Each row is a point on a landscape with many peaks, with its height.
A climber steps from a point to the highest of its 2 nearest points, and stops where none of them is higher. Distance is the straight distance between rows; heights are no part of it.
z_227: [  1  -6  -3  -3  21   0 -12  44 -46  -7  32  32  13  26  -9  14  10 -43
 -13   7  56  26  12  25  20  -8  -4 -25   2   6  14 -15  30  33   2  21
  15 -21  21 -29   9  -3   3  -8  18  70  11  23  10  39   9 -30 -29  -4
   4   5]  h=6.90
z_393: [ 15  26  -9  -6  -1 -19 -28   6 -45   6  19  16   5   0 -12 -29 -10  -7
 -31 -32  -2  11  21 -31  57 -19 -34  -1  20  26   2   0  32   3 -40   5
  30 -16 -15  16   2  20  -8 -13  20  18  14  47  15 -16  -7  14 -40  19
  15 -15]  h=6.38
z_899: [ 24 -36 -30   8  24 -20  21  14  27   3 -19   0  14 -22  19  -1  11 -40
  11 -13  15   0 -28  32  -8 -13 -22 -19 -32  28 -45  21  -7  19  24  36
  71  14  -5  13   8 -26  12  16 -57 -11  20  27 -17   2  11  17  25 -24
 -33   8]  h=2.66
z_692: [ 24 -20 -19   7  20   0   8  17  -8  10 -20  12  14  26  24  19  -6 -28
  11   1  25  -9 -18  17  11  -8  -5 -15 -13  19  -3  18 -17  -7  24  12
  50 -31   9  -7  29 -33   3   4 -26   9  14  12 -12  16  11  -3  40 -19
 -18  18]  h=2.41
z_381: [-13  -4 -18   8 -29 -10  11 -27   8  -3  44 -37  -8 -11  13 -44  29  15
  15  -2 -39 -18  20 -51 -35   8  -5  -2  22 -33   4  -1  15 -15 -13  -8
 -30  40 -13  21 -28  58   6 -16  12 -25  -3 -23  35  -4 -31   8 -40 -17
  26 -22]  h=2.40
z_757: [  0 -23  18  11 -20   9   5   0  -8  10  23  -7 -16  62  22  -2 -24  22
   9   9  -8 -14  21 -19  20  30   3  33  17 -44  21   4  -1  -4 -21  13
 -37 -25   0  10  17  27  -5 -24  35 -42 -22 -14  33 -14   8  -5  12  18
  16 -37]  h=0.65
z_814: [  9  17 -17  25  -2 -18  29   4  -5   5 -13   9  31 -18 -48 -11  23 -30
 -20 -13  -7  13  35 -42  -7  -5 -15 -24  11  57  26   1  24 -26  12 -10
  34  -6 -10   1  -7   8 -15   8 -31  48  41   3 -12  34 -29 -15  -3 -25
 -20  16]  h=1.45
z_272: [-16  40 -23  18   1 -22   4  12 -17 -12 -12  -4  37  14 -19 -23  26  -5
   7   9  17  36  33 -36 -39 -21  -6  -7  27  11  17  -6  22 -17   7 -13
   6  -1  21   1   9  28   9   0 -22  51  45 -32  10  52 -33 -16 -29 -27
 -13  23]  h=1.32
z_301: [  5  28 -11  -9 -14 -17  -9  -7 -16 -18  33  -2  -7 -26   4 -43  -5   9
  -6 -21 -23 -28  10  -8  37 -22 -31 -12  15  14  -3  -3   4  30 -20  -6
  -2  20   0  27 -41  11   9 -11   6  13  -6  55   9 -21   1  41 -23  15
  26 -26]  h=7.07
z_908: [-19  41   6   8  -9 -15  10   8  -5 -32 -11 -21  20   9 -27 -14  13  14
  -7  10  -3  27  47 -26 -38  11  11  -4  21  18  47 -18  11   7   3   8
  -5   7  11   2   4  23  12   8   4  28  28 -45  15  69 -19 -38 -14  -5
   5  28]  h=1.66
z_877: [-20  29  11 -14   3   4 -38  20 -46  -9  11  29  -3  33 -13  12  -3  -1
  -6  14  56  35  30   0  23 -21  -4 -11  11 -10  13 -24  21  19 -36  -8
 -10 -34  16 -24  19  19  -5 -13  38  46  -2  -1  14   5   6 -12 -39  20
  25   3]  h=6.24
z_905: [  4   3 -12   1  40  -7 -19 -10   0  10   2  32  -7  -2  16  -7 -12   4
   2  -7  40  32 -10  21 -14 -37 -27  13  19   5 -43  24  18   5 -23 -13
  21   2 -19  15  22  -9  19  17 -10  -9   5   7   1 -23  47  44  -4 -20
 -35 -14]  h=4.02
z_978: [  3 -34  11  -3   3  -7  15   8  24 -26  39   1  10 -26   0 -23  40 -30
 -15   3   0 -22 -14   2 -28  26   2 -31 -21   6  12  -9  33  25  23  34
  10  53   4 -11 -17  18   2  11  -2  28   8   7  12  50   3 -35 -33 -17
  -6  11]  h=6.64
z_969: [ 21 -25  -1 -10 -14  43  -7  -7  20 -19  -7  28 -34  -1  -1  22 -37  -4
  -3  -3 -12 -29   4   9  49  20  22 -41 -12  41  34  27 -48   6 -15 -31
 -11 -31  -9 -10 -35 -43 -12 -11 -12 -25   4  27 -23 -22  43  41  55  -4
  11  -8]  h=6.60
z_889: [-27  19  19 -16  -6  -8   4   0  23 -28  -8 -42  -2 -15 -19   7  45   4
   3  11 -30   5 -30   8 -69  22  52  -2  -8 -15  21 -33  -9 -20  27  18
 -20  34  20 -17   6   3   5  20   2  20  -3 -44  -1  48 -29 -52 -32  -1
  16  59]  h=3.51
z_346: [  5  46 -20  -5  15 -15 -26  -3 -30   1  -8  37 -17 -19  -6 -23 -34  17
 -18 -20   3  22  33 -24  57 -26 -40   6  23  44 -16  27   8   0 -63   6
  33  -6 -25  32  14  -8  11  10   9 -23  16  40  12 -29  35  56 -38  -5
  -1 -26]  h=6.84
z_248: [ 11   3 -26 -11   6   1 -16   1   8 -15   1   7 -22 -19   0  -9 -29  35
   5  -9  -8  12  15 -15  45 -19 -26  -1  23  -8 -35  26 -24  15 -31 -25
  -9 -13  -3  32 -43 -11  18   0  -4 -38   7  21   5 -62  14  89  20  -2
  -7 -49]  h=7.90
z_391: [ 15 -10  15 -20 -25  29  18  -7  30 -17  17  14 -17 -78 -32  23  -6 -36
 -14  21 -20 -31 -31  40  -4   8  26 -29 -36   8 -26  -4  -9  33  10  -7
 -36  44 -22   1 -47 -43   7   7  -6  -8 -17   3 -37 -11  26  21   7   3
   2 -16]  h=6.81
z_374: [ -2 -32  24 -23   6  32 -22  19 -20   0  -1  42  -8 -17 -33  29   1 -19
 -30  -5  39  16   1  -7  55 -11 -10 -22 -13  -7  -9   0  17  11 -20 -37
 -15 -42 -16 -19 -33 -11 -31  -7  28  11  -8   1 -22 -44  -3  10   3   9
   4 -17]  h=5.45
z_559: [ -5   6 -33   4  -8   4 -16  -5 -11 -19 -33  -8   5 -13  -3 -22  -4  27
  26 -13 -31  -4  12 -35  50 -26 -22 -30  -1   1 -35  27 -38   6 -30 -21
  15   3  -2  25 -28   3  -4 -11 -12 -20  22  20   6 -59 -14  77  -7  -9
  22 -36]  h=8.37
z_581: [-21 -23  -2  -4   1   2  -4   1  -4  -2  13 -18   4 -12 -21 -24  64 -26
  -4   4   3  12 -19 -36 -13 -18  -7 -34   0 -24 -28   1  24  -8  14 -16
  -1  19  -3   2 -15  31 -20   6   2  32  22 -26  -8  -3 -32  -9 -43 -21
 -14 -10]  h=3.88
z_95: [  4   0   5  13   0  -1 -19  -6 -22  25  26  12   2  72  43 -30 -17  30
  19  -5  10 -14  14 -33  25  -4 -19  21  32 -40 -11  23  -2 -10 -40  12
 -10 -19  10  17  13  42   2 -32  20 -14  -9  26  27 -24  15  14 -10  15
   7 -18]  h=0.16
z_862: [-13  10  34 -14  -2  11 -14 -32  16   0  11  11 -21 -30  10  -1   7   8
 -11   0 -14 -21 -50  42 -14   8  27  14 -20   6 -14 -18   0  11  11  11
 -28  43 -12  -5   8 -11  -4  16  15   4 -29   7 -12  -6  31 -19 -32  21
   7  25]  h=3.40
z_236: [-22 -14  20  15  -7  17   3 -28   5  13   3   7 -18   1 -15  10  -1  10
 -22   0  -2   1  16  -8 -10  16  18  24  14  27  27  -2  12 -31   8 -11
 -18  -4 -33   2   4  11 -17  12  12 -28  -6 -33   8  13   8 -29   2  -8
 -24   3]  h=3.09
z_802: [ -7  -4  36 -16   1   0 -21  -4 -14  31  22  -6  -5   8 -11  -4  36 -13
 -34 -23 -19  -6 -51 -18  23   6  12   8 -13 -19 -10 -18  24 -29   8  -2
 -13  -7  -4 -15  -1  17 -42  -4  28  24  -8  16 -27 -22 -30 -34 -23  25
   5  15]  h=4.47
z_490: [  7   6  19 -10   7  -3  12  14  -1  26  -4 -16   2   3 -21  21   9  -3
 -28  -8   5   9 -15   5  12   9   6  29  -2 -18   4 -21  17 -23  27 -25
 -16 -30   8 -19  -1  -4 -21   5  19  19  -9  -6 -30 -14 -40 -28  18  28
  -7   4]  h=3.89
z_627: [-28 -24  27 -27 -28  31 -17  -7   1   9  10  -7 -17  -6  -6  11  42  -3
   9  13  -8  -5 -53  -5 -13   9  47 -10 -47 -73 -30 -24  -2  -5   4 -22
 -52  14  -1 -23  -7   8 -23 -20  35   4 -27 -35 -20 -21 -19 -25 -30  17
  35  10]  h=6.06
z_401: [-35 -23   6 -12 -18  49 -20 -15   7 -13 -16   6   7 -35 -19  16  41 -13
  14  18  -2 -14 -47   4   3 -11  29 -44 -43 -24 -33  -4 -22  -2  12 -30
 -30  34 -16 -16 -21  -8 -36 -17   3  16  -7 -13 -38 -21  -8   5 -16  -1
  16  13]  h=6.78
z_304: [  7 -46   1  21 -10  19  24 -37  38  33  -5   5 -16 -11  14  22 -16  13
  -1   0  -4 -15  20  16 -36  27  16  33  16  38  32  14 -19 -39  16  -3
   8  12 -30   5   8 -10  -5  20 -23 -73  -8 -26  18  10  15 -23  29 -23
 -44   6]  h=2.67
z_616: [ 20   5   3   1  -9 -22  19  -1   3 -12  28  -8  -3 -25  -4 -20  -2 -14
 -18 -25 -37 -38  -2  -1  26  10 -13  -3  -8  23  14  -5  10  14  14  12
   6  15  -5   1 -20   4  -2  -8  -8  15  -5  43  -1  -3  -7   2   8  12
  18  -8]  h=7.74
z_560: [-38 -21  46 -11 -13  20 -32  -3 -18  42   9   2 -22  45   0   3  32   7
 -18 -10   0   5 -47 -18   1  19  42   4 -27 -39   1 -25   9 -41  -2  -5
 -32 -11   7 -20  11  25 -45 -17  33  13 -12 -15 -17  -1 -12 -63 -34  21
   9  30]  h=5.15
z_574: [-11 -14 -29  24 -14   6  -7 -19  14 -14  -8 -37   4  -1  40 -12 -12  27
  44  -2 -15 -18  25  12 -16   4  -2 -22 -11  -3 -15  36 -45  10 -15  26
   4  45 -20  23   8  -1  13   1 -14 -71   3 -18  36 -17  21  51   3 -19
  16 -27]  h=6.13
z_373: [ -7  45   5   3  14 -13  -9  12 -22  11  -9   4   0  48  16  -3 -26  24
  11  35  42  45  38 -20   0 -15 -20  38  43 -50 -22  -7  24  -7 -34  -7
 -14 -29  33  -1  29  41  32   1  26  -3  -7 -24  17 -12  -4   4 -24  19
   8 -23]  h=4.93
z_280: [ -8  -1 -18  10  20 -11 -15   8  -8  -4 -29 -22   5  23  29   0 -13  19
  22  -1  16  22  27  -4   8  -7 -12   7  -3 -21 -46  37 -13  10 -12  30
  23   2  -2  23  33   3  12   9  -3 -58  13 -30  36 -20   8  41   0  -4
  -2 -31]  h=6.73
z_72: [-11  48  -6   9   9  22 -23 -31 -10  23 -17  28 -11  21   5  -3 -41  52
   2  11   8  22  28 -25  14  -9  -7  38  44   6   7  16 -16 -43 -39 -21
 -21 -22 -11   3  20  15   1   2  15 -14  -1   9  -8 -22  18  27 -11   3
 -13  -2]  h=4.01
z_479: [  2  46 -43  23   6 -28   0 -17 -13   8   2   7  24  10  26 -43  -8  29
  20  -3  -2  -2  32 -40   2 -26 -42  11  41   9  -4  13   4 -22 -25 -10
  26   8   9  21   7  38  18 -22 -26  18  19  29   9  -1 -15  26 -22 -15
  -1  -1]  h=7.22
z_525: [  3  -7  10   3  18 -10   6  18  -9 -13  30  26   5   5   7  -6  -1 -20
 -15  -4  32  -4   7  23   0  -1 -17 -12   5  28  24 -10  30  38   6  37
  21  12   9 -12   9   0   5   7   6  37  -3  37  16  56  28 -27 -24   1
  -1  10]  h=7.41
z_697: [ -1  16   2  -1  15 -13  -7   3 -19   6 -33   7  12 -25 -32   6  22 -35
 -26 -11  -9  20  -8 -19  17 -13  -1 -20 -11  40 -20   0  20 -24  19   4
  48  -6 -18  -4  14  -2 -19  26 -10  15  31  -3 -20   1 -22 -13 -30  -8
  -9  22]  h=1.73
z_14: [  0  25  -8  -3  13 -11  -2   7 -20  35  -4  -5   3  34  -1  -4   1  18
   5  11  26  37  16 -30  -3 -33 -28  42  36 -54 -32 -12  30 -33 -13 -39
 -21 -36  18  -9  -1  35  10 -11  22   9  -7 -17  -9 -35 -41   6  -5  14
 -11 -27]  h=4.26
z_161: [ 17   2   9   1  18 -43  33  26   2  -5  -5 -47  -2  21  25   4 -32  15
   4   9  -7  10  12  21 -15  23 -19  46  10 -37   3 -12  15  26  13  35
   2 -13  18  11  32  -9  29  19  13 -41 -29 -12  33  11 -16 -12  14  30
   7 -26]  h=6.31
z_852: [ 13 -17   3 -14 -20  49  17  -8  29 -19 -24   2 -15 -30 -13  42 -27  -3
  16  29   5 -23   5  39  -7   9  36 -24 -12  27  33   6 -51  13  10 -26
 -18  -7  -4 -15 -25 -56   2   8 -13 -32 -17 -17 -22   5  28  13  59  -7
  10  14]  h=6.93
z_851: [ -4  46 -15  16 -28  -6  23 -15  16 -14 -13 -42  23 -20 -10  -5  -5  20
  23   3 -42 -15  19   2 -40  11  22  19   8  12  34 -25 -29 -24  23 -11
 -23  30   5  -4 -16  -7   5  -9 -19  17 -10  -7  -1  26 -29 -11  17  14
  24  32]  h=2.43
z_939: [  3 -40   4   9  -7 -16  21 -13  45 -18  10  -4  13 -52 -21 -25  49 -28
 -10 -15 -24 -16   1 -24 -33  27   0 -39 -23  38  12   8  25  -1  18  20
  34  57 -18 -11 -13  26  -6  19 -24  -5  26  -9   6  38 -16 -20 -32 -35
 -17  10]  h=6.86
z_359: [ 19 -19   0  -9  12   5 -36  20 -25  -6   5  30  -5  37  15   8 -23 -13
  -2 -28  28   1   6   2  65  -9 -13 -12 -14  14  -1  32 -12  19 -37  22
  33 -42 -14  -1  14 -23 -12  -9  16 -10   2  32  14 -25  33  23  13  11
   7  -8]  h=5.52
z_944: [ -2   1  10  -5 -15  25  -1 -24  24   3  28  29 -18 -58 -24  -2  -9  -9
 -25   0 -23 -21 -36  17   6 -10   5 -11  -4  34  -3  -5 -15   3  -5 -40
 -37  25 -10   4 -67 -16 -10  -6 -10  19 -15  39 -35 -24  26  37   7 -12
 -14 -12]  h=6.34
z_963: [ 17  50 -10  10  26 -25   6  18 -20  23 -22  15  18  32  -3  21 -41  10
   3  18  29  29  21   5 -11 -11  -7  46  20   2  12 -13  20 -35   0 -10
   6 -50  19  -9  43 -18  28   4  -9  30   4 -10 -10  21  -5 -18  26  -2
 -26  18]  h=7.10
z_611: [-10 -22   7  -4  -8  53   7  -6  25 -26 -16  18   1 -30 -16  25   6 -18
  16  24  16 -27 -21  30   1  -3  18 -50 -32  17   4   4 -37  22   9 -10
  -9  26 -11 -18 -21 -38 -18   1 -13  10  -8  -6 -35   7  33  16  26 -13
   8  12]  h=7.23
z_296: [  7  13  13  -4  14 -17 -20  27 -38   5 -12  11  16  17 -10   4  20 -42
 -22 -21   1   6 -14 -12  28   2   9 -25 -17  30   5 -10  18 -16  11  30
  54 -22   9 -12  42  -1 -14   6  -8  52  40  21 -12  24 -21 -41 -34  -1
   1  45]  h=1.98
z_182: [ 22   1 -29  23  19 -26  20 -15  36  11  -6   2   1  -9  23  -2 -37  25
  10 -11  -7  -3  29  10  -8   7 -25  32  17  39   4  29 -13 -15  -1  13
  34   3  -8  13   6 -17  26   9 -40 -43   1  25  15   4  16  27  42 -17
 -35  -3]  h=6.49
z_957: [ 14 -48  28  -4 -36 -12  28 -14  17   8  33 -17 -30   8  17   1   8  -8
   7  -1 -41 -49 -17   7 -45  56  43  25 -15 -18  42 -16   1  -6  18  32
 -17  19 -12  -7  28  -1   0  -3  28 -40 -21 -22  30  40   4 -61 -13   2
  17  27]  h=1.59
z_708: [ 21  -3 -11  -1 -18   5  10 -11  23 -10  11  12 -26 -13   9  -1 -47  12
 -11 -17 -40 -39  16  -5  46  26   5 -16   4  57  32  18 -42   0 -10  -5
   9 -12  -3  19 -38 -32  11 -11 -29 -38   7  41   1 -15  26  51  43  -7
   1 -23]  h=6.30
z_721: [  2 -34  41   1 -31   3   5   5 -13   9  16 -21 -25  46  19   4  -7   1
   1   0 -19 -36  -6   5   2  43  39  12 -15 -23  41 -10  -7   5   0  34
 -14 -12  -4   0  37  10 -15  -4  38 -40 -19 -25  31  17   7 -49  -3  17
  21  -3]  h=1.16
z_530: [ -3  31 -27   3  26  -6 -25  -1 -22  -2 -18  15  -5  16  12 -15 -36  30
   5  -5  14  27  51 -20  45  -9 -32   9  20   7 -26  35  -4   5 -54  24
  22 -11 -13  28  40   2  17   8  14 -50  21  -6  26 -20  23  55 -24  -1
  -2 -29]  h=7.19
z_27: [-24  -9 -11   9 -19  -1   5 -25   0 -11  30 -17   2 -27   0 -47  41   2
   1  -4  -4  -5  16 -35 -16 -15 -22 -39  12   2   1   6  20  16 -11 -11
  -5  47 -16  21 -28  41  -3  -5   5  -5  12  -9  25   9  -7  14 -48 -26
   7 -30]  h=3.18
z_596: [ 12  -6  -3 -14  29  12  14   5  26   1 -26  15   2 -42  -5  23  -4 -28
 -13   8  16  13 -41  43  -1 -21 -11  -8 -16  28 -44   4  -1  19  14   3
  30   8 -11   3 -16 -45   8  23 -31   8   1  26 -43 -15  27  22  27   4
 -32  12]  h=2.88
z_444: [ -7  33  -1 -12  15  -5  -8  -7  -7  21   4  -8   7 -20 -10 -16  16  13
  -5   1   8  14 -21  -3 -13 -48 -26  18  23 -24 -36 -21  17 -11  -1 -41
 -22  10   7  -1 -27  23   3  -1   9  33 -10  14 -20 -31 -25  11 -18  12
  -2 -10]  h=3.57
z_686: [ 12 -26  14 -13 -24  -4 -19  13 -20  -7   6 -25   7  27  14  -5  -3  -9
  20 -18 -25 -26 -14 -12  30   0  15 -14 -37 -53 -27  13 -15  29  -8  23
 -12  -5   0   5   1   5 -10 -18  30 -27 -15 -20  18 -40 -18   6   6  29
  41 -26]  h=4.64
z_298: [-17 -15 -25  22 -37  19  29  -1   3 -21  24 -16  12   3   1  -3  18  -4
  32  12 -11 -40   3 -10 -14  13  12 -44 -18 -14  42   0 -22   7  21 -14
 -26  18   1  -4 -35   7  -5 -32 -12  29  -5  -4  -4  18 -11   4  30 -21
  27  -8]  h=1.02
z_918: [ 21 -17  -4  14  -6 -22  39 -27  55   5   5   8  19 -82 -31 -11  14 -35
 -25 -13 -36 -10  -9  -1 -23   8 -22 -11 -21  64  -7   5  21  -9  23   0
  29  48 -17  -5 -46   7  -5  21 -52  -5  14  19 -22   2  -4  -1  -6 -24
 -42   6]  h=7.75
z_846: [ 12  15 -22   0   7 -15  24   5  25  -6 -13 -31   3 -17  11  13 -31  18
  13  -2 -30  -7  11  21   5   1  -8  27   2   6  -8   1 -25   9  17   3
  10  -8   3  15 -15 -34  24  10 -26 -36 -13  15  -1 -15 -10  23  49   7
  -5  -9]  h=6.94
z_357: [  2 -58  16   1 -26  22  38 -11  28   7  13  -8 -24 -14  -3  21  19 -14
   1  22  -6 -28 -24  30 -47  37  48   2 -15  -9  29 -12  -5  -7  31  13
 -11  29 -13 -12   6 -14  -5   8  -1 -32 -14 -44   9  43   6 -56   4 -14
 -17  20]  h=2.01
z_244: [ 18   9  -8   2  32 -36   7  42 -23  11 -13   5  11  27   5  25 -33 -22
   0  19  42  44   4  31 -19  -9 -15  36  12 -25  -6 -14  28  14  11   4
  19 -41  30  -4  50 -26  36  18  -1  16   0 -16   3  22   6 -17  24  -5
 -25  -3]  h=7.52
z_833: [ -5 -23 -16   6  -6  12  13  29 -23   4  30  -3   9  41   7 -12  21  -2
  15   8  35   1  17 -28   9  -3 -23  -6  19 -58  15  -1  13   1   0 -27
 -27 -32  21 -10 -24  30 -11 -41  18  33  -9  -6  15   2 -30 -11  18  -5
  11 -32]  h=4.14
z_859: [-55  20  26  -4  -7  22 -35 -14 -15   5 -24   6 -16  23 -13  10  20  20
  -2   9   5  10 -25   0 -12   4  47  -2 -17   0   7 -24 -10 -28   8 -11
 -21   3  14 -26  25  23 -35   0  15  19  -1 -27 -14  21  -5 -47 -44  13
  18  49]  h=4.55
z_662: [ 14   1 -24 -17  16  -8   5  16  13 -23 -13 -17   7 -10   7   6 -13   6
  13  -4  -1   6   0  14  16 -22 -24  -4  -6 -23 -33  10 -18  34   6 -15
   0 -13   8   9 -30 -27  21  -6 -12  -1  -7  19 -12 -35  -2  51  48   4
  13 -28]  h=7.39
z_503: [ 23 -16  -8  11   3   1 -10   4  -6  -1  12  17 -10  42  26  -5 -44  15
  -5 -25   0 -28  29 -15  51  20 -13  -2   6  39  32  38 -22   5 -27  33
  30 -25 -13  13  13 -16   3 -15  -9 -35   6  46  22   3  39  20  31   2
   0 -11]  h=5.86
z_989: [-12  45  -2   8  24   5 -13 -23   5   9 -14  13  -6   7  10  -5 -25  35
   7  16  20  33  18  11 -27 -26 -18  39  34   2 -17  -3   1  -2 -22 -12
 -22   6  -4   5  13  16  20  17  13 -16  -8 -15  10 -14  25  21  -7  -3
 -16 -12]  h=4.34
z_303: [ -1 -18 -17  13 -43  -4  27 -10   1   0  32 -40   7  -6   1 -17  30  -4
  15   0 -46 -35  -3 -22 -21  22  12 -11  -7 -37  12   1  -3 -18  17  -8
 -34  20 -10   8 -26  21  -4 -28   0   3  -7  -8  13  -4 -42   3   8 -14
  30 -14]  h=1.56
z_517: [ -5 -22   4 -12  -8  26  -9  27 -26   1  34  20  -1  13 -23   4  13 -11
 -14  -7  22  -3  28 -20  49  -4 -16 -27   9 -20  21  -7  17  18 -11 -32
 -26 -40  -2 -24 -35   9 -23 -38  31  43  -8  19  -5 -14 -19  -8   7   9
  21 -29]  h=4.89
z_367: [ 24  -1 -11  -1  24 -24 -24  25 -37  17 -14  30  17  25  11   9 -14 -52
  -1 -11  18   2 -15  10  38 -14  -6 -12 -32  27 -15   6   9 -12   4  29
  71 -35   2  -5  54 -34   5  10 -18  28  26  27 -11   4  12  -7   4 -17
  -4  33]  h=2.23
z_741: [-30  17   6   8  -2   4 -25   3 -30 -11  -7   4  -2  57  11  -2   5  13
  10  11  27  27  26 -14  -4  -4   2   3  16 -20   9  -5  13   5 -12   0
 -10 -17  20  -5  32  43  -6 -11  22  12   8 -32  27  16   2 -17 -32   7
  14  -4]  h=5.62
z_528: [-36  20  -3  23 -13  29  -8 -27  -4  21 -29   2  -2  34  -1  15  -4  46
  12  19   2  21  29 -27 -13  13  20  37  25  -5  15  -7 -17 -62  -6 -26
 -30 -18  -7  -3  15  27 -14  -5   9 -20  -3 -45   0  -3 -11 -16  -1   7
 -12  14]  h=3.55
z_137: [  0 -22  17 -12   6 -11  -8  25 -14 -28  -7 -29   9  22  22  -4  13 -15
  14  -7  -3  -7 -22  11   0   9  12 -17 -29 -35 -15   0  -2  34  21  40
  10   4  20   3  27   9  -5   8  11   1   1 -14  19   9  -9 -21  -6  18
  28  -1]  h=5.16
z_216: [-16 -35   4  -5  12  11   3  20  -1   0 -20 -15  10   8 -11  22  46 -22
  -1  21  20  32 -25  12 -32  -5  17  -9  -3 -33 -26  -6  18  -2  45  -2
  -2  -9  14  -8  11  10  -5  14  -4  19  15 -49  -9  17 -25 -33  -4 -12
 -27   0]  h=4.49
z_2: [  6  -2  26 -11   8 -38   5  22   3 -31  -9 -47  -8   3  19   3   0  -2
   1   0 -11   3  -3  31 -32  31  15  11 -15 -20   4 -15   9  38  25  50
   6  21  20   9  44  -2  19  31  17 -25  -9 -20  34  39  -5 -25 -22  15
  21   5]  h=5.68
z_278: [ 20   0  13 -28  21  13  23  27  25  -2 -18  15   8 -36 -29  36 -23 -27
 -23  17  21  15 -27  46   1 -14  -7   3 -15   6 -17 -12   1  40  17 -13
  -3 -19  16 -18 -27 -59  13  11  -8  22 -21  17 -51  -5  15  -2  53  21
 -18   3]  h=3.08
z_487: [ -7 -36  17  -9  27  15 -13   9   4  22 -22  10  -1  18  20  30  18 -10
   8  13  34  36 -57  47 -32 -13  11  18  -5 -37 -51  -9   9  13  28   3
   1   0  16   3  32  -1   3   9  -5   9  -6 -19 -12 -15  10 -15  -5   8
 -34  15]  h=4.06
z_546: [  9  72  -1   6  18 -44  -7   7 -21   9 -20  12  19   6 -17  -1 -27  -2
 -20  -2   4  28  27  -5 -13  -7  -7  35  14  39  26 -25  29 -20  -3  12
  19 -25  13 -10  42  -9  18  14 -10  44  13   3  -7  36 -10 -35  -8  10
 -11  42]  h=6.69
z_506: [ 11  14  19 -19   2   7  19  13  16  12  -7   1   6 -28 -32  25 -21  -3
 -16  12  -2   2 -15  19  -9  -6   3  18   0  -7  13 -24  -7  17  17 -36
 -51 -15  12 -23 -46 -39   7  -4   1  33 -30  12 -37  -7  -8  -7  51  13
 -12  -2]  h=3.38
z_556: [ 16  10 -40   6  34 -15   1  -6  16   2  -5  19  11 -20   0 -15  -6   5
  16   7  36  40   0  12 -27 -52 -42  -8  27   0 -36  35  -2  16 -27 -31
  25   6 -12  14 -13 -22  32   6 -36   5  20  20 -16 -18  45  76  28 -42
 -39 -22]  h=3.79
z_158: [  2 -21  19  -8  10  14 -14 -15  13  12  -6   2 -18  -2  27  15  -2   5
   2 -10  12   0 -46  46  -9   0   7  24 -16 -22 -36  -3  -8  14   5  15
  -9  14 -11  13  18 -14  -3  14   9 -26 -22   3  -4 -37  26   8   8  22
 -11   2]  h=3.73
z_201: [ 21 -50  24 -16 -16  23 -28  18 -13   5   2  13   6  28  12   8  -9 -21
   8 -33  -9 -25 -27  -2  53  -5  20 -33 -48 -13 -13  33 -24  31 -18  27
   6 -20 -10   4  -2 -25 -33 -12  13 -27 -10  -6   3 -43  13   9  34  18
  18 -14]  h=5.14
z_460: [ 14  14   2  -6  26 -27  20  32   0   5 -31 -25   6  24  17  29 -27  13
  13  13  12  27 -18  33  -4  -1 -16  50  -4 -42  -4 -29   1  20  17   3
   8 -39  39  -6  37 -30  24   9   8   3 -31   5  -7 -12 -13 -13  34  40
   6  -4]  h=6.96
z_650: [-35   6  33 -17  -5   7 -11  19   2 -26   0 -14 -15  21 -21   3  52  -2
 -18  12  -4  11 -25  -2 -36  37  47 -11  -4 -12  34 -32  11 -14  13  20
 -19  -1  29 -19  10  22  -7  11  18  41  11 -38  -5  60 -17 -78 -36  -1
   8  53]  h=3.99
z_11: [ -2  45   6  -4 -21 -30  14 -19  21 -16  -2 -53   2 -35 -12  -2  24  17
   5  -4 -60   6  -4  -3 -68  27  31  34  16  -9  28 -38  -7 -31  12  19
 -24  33   3 -11  -1   7  11  13   6   6 -14 -23   4  25 -41 -33 -18  10
  30  47]  h=2.96
z_266: [-13  32  -4  18  -8  -8  13 -15   6 -27  -3 -24  13  -1   6 -14  -4  20
  12   4 -16 -18  36  -4 -30  17   5  -4  10  23  45 -13  -3   8  10  17
   1  29   4   3   7  15  10  -6  -8   3   4 -11  21  51  -5 -20   3   0
  17  18]  h=2.02
z_468: [ 35  -8  -8   6 -25 -22  35 -25  45   3  31  -5   0 -66   0  -6   1 -21
 -12 -16 -61 -51 -24  19 -12  27  -1   3 -22  36   1  -1  -3  -4  34   4
   8  42  -2  -7 -46   0   5  -5 -38  -6 -11  39 -20  -3  -8  -8  21  -7
  -7  12]  h=8.64
z_102: [ 14 -53  16   4  -9  36  19 -15  18  21  -8  11 -15   3   2  27  -4 -13
  -4   7  18 -38  -7  37 -12  23  30  -9  -5  42  35  10 -20 -23  26  11
  29  -5 -10  -3  13 -31 -21  24 -20 -50   2 -22   0  28  21 -42  30 -10
 -30  26]  h=2.36
z_782: [-11  49 -39  15   7  -3 -25 -16 -17  -8 -29  -8  22   9  21 -27  -9  37
  38  -1 -15  -3  11 -29  26 -31 -27  -7  10  -5 -30  22 -33 -10 -25  -7
  18   5   9  16   9  16   1 -16 -13   2  15  25   8 -30  -5  48 -15   5
  23  -4]  h=7.84
z_598: [ -4   9 -38  40   1 -16  16 -37  18  11   3   7  17  -1  23 -26  -6  40
  20  -3  -4  -4  42 -24 -29  -7 -29  17  29  27  17  25  -8 -23 -17  -4
  16  25  -8  12  -1  27  15 -10 -34 -12  15  13  28   9   3  27  -1 -33
 -20  -7]  h=6.57
z_787: [  0 -26  12 -21 -10  36 -10  -6   8   4  14  38 -26 -33 -30  18  -7   2
 -30  -4  -1  -4  -9   1  33  -2   6 -12   3   2   0  -1  -1   5  -9 -64
 -50 -19  -7  -5 -66 -12 -19 -10  18  -3 -11   8 -27 -49   9  41  24  -4
  -7 -35]  h=5.90

Call two points neighbours if one is among the 2 nearest of the other. Go from one point of each pair to the other, from neighbour to neighbour, staying as high as possible. Name the lowest point that can't be avoided.
z_559 / z_989 -> z_556
z_244 / z_611 -> z_686
z_525 / z_468 -> z_978
z_468 / z_530 -> z_393

For each start below, name the point where the climber stops.
z_686 -> z_244
z_957 -> z_989
z_359 -> z_611
z_517 -> z_611
z_14 -> z_525
z_272 -> z_560
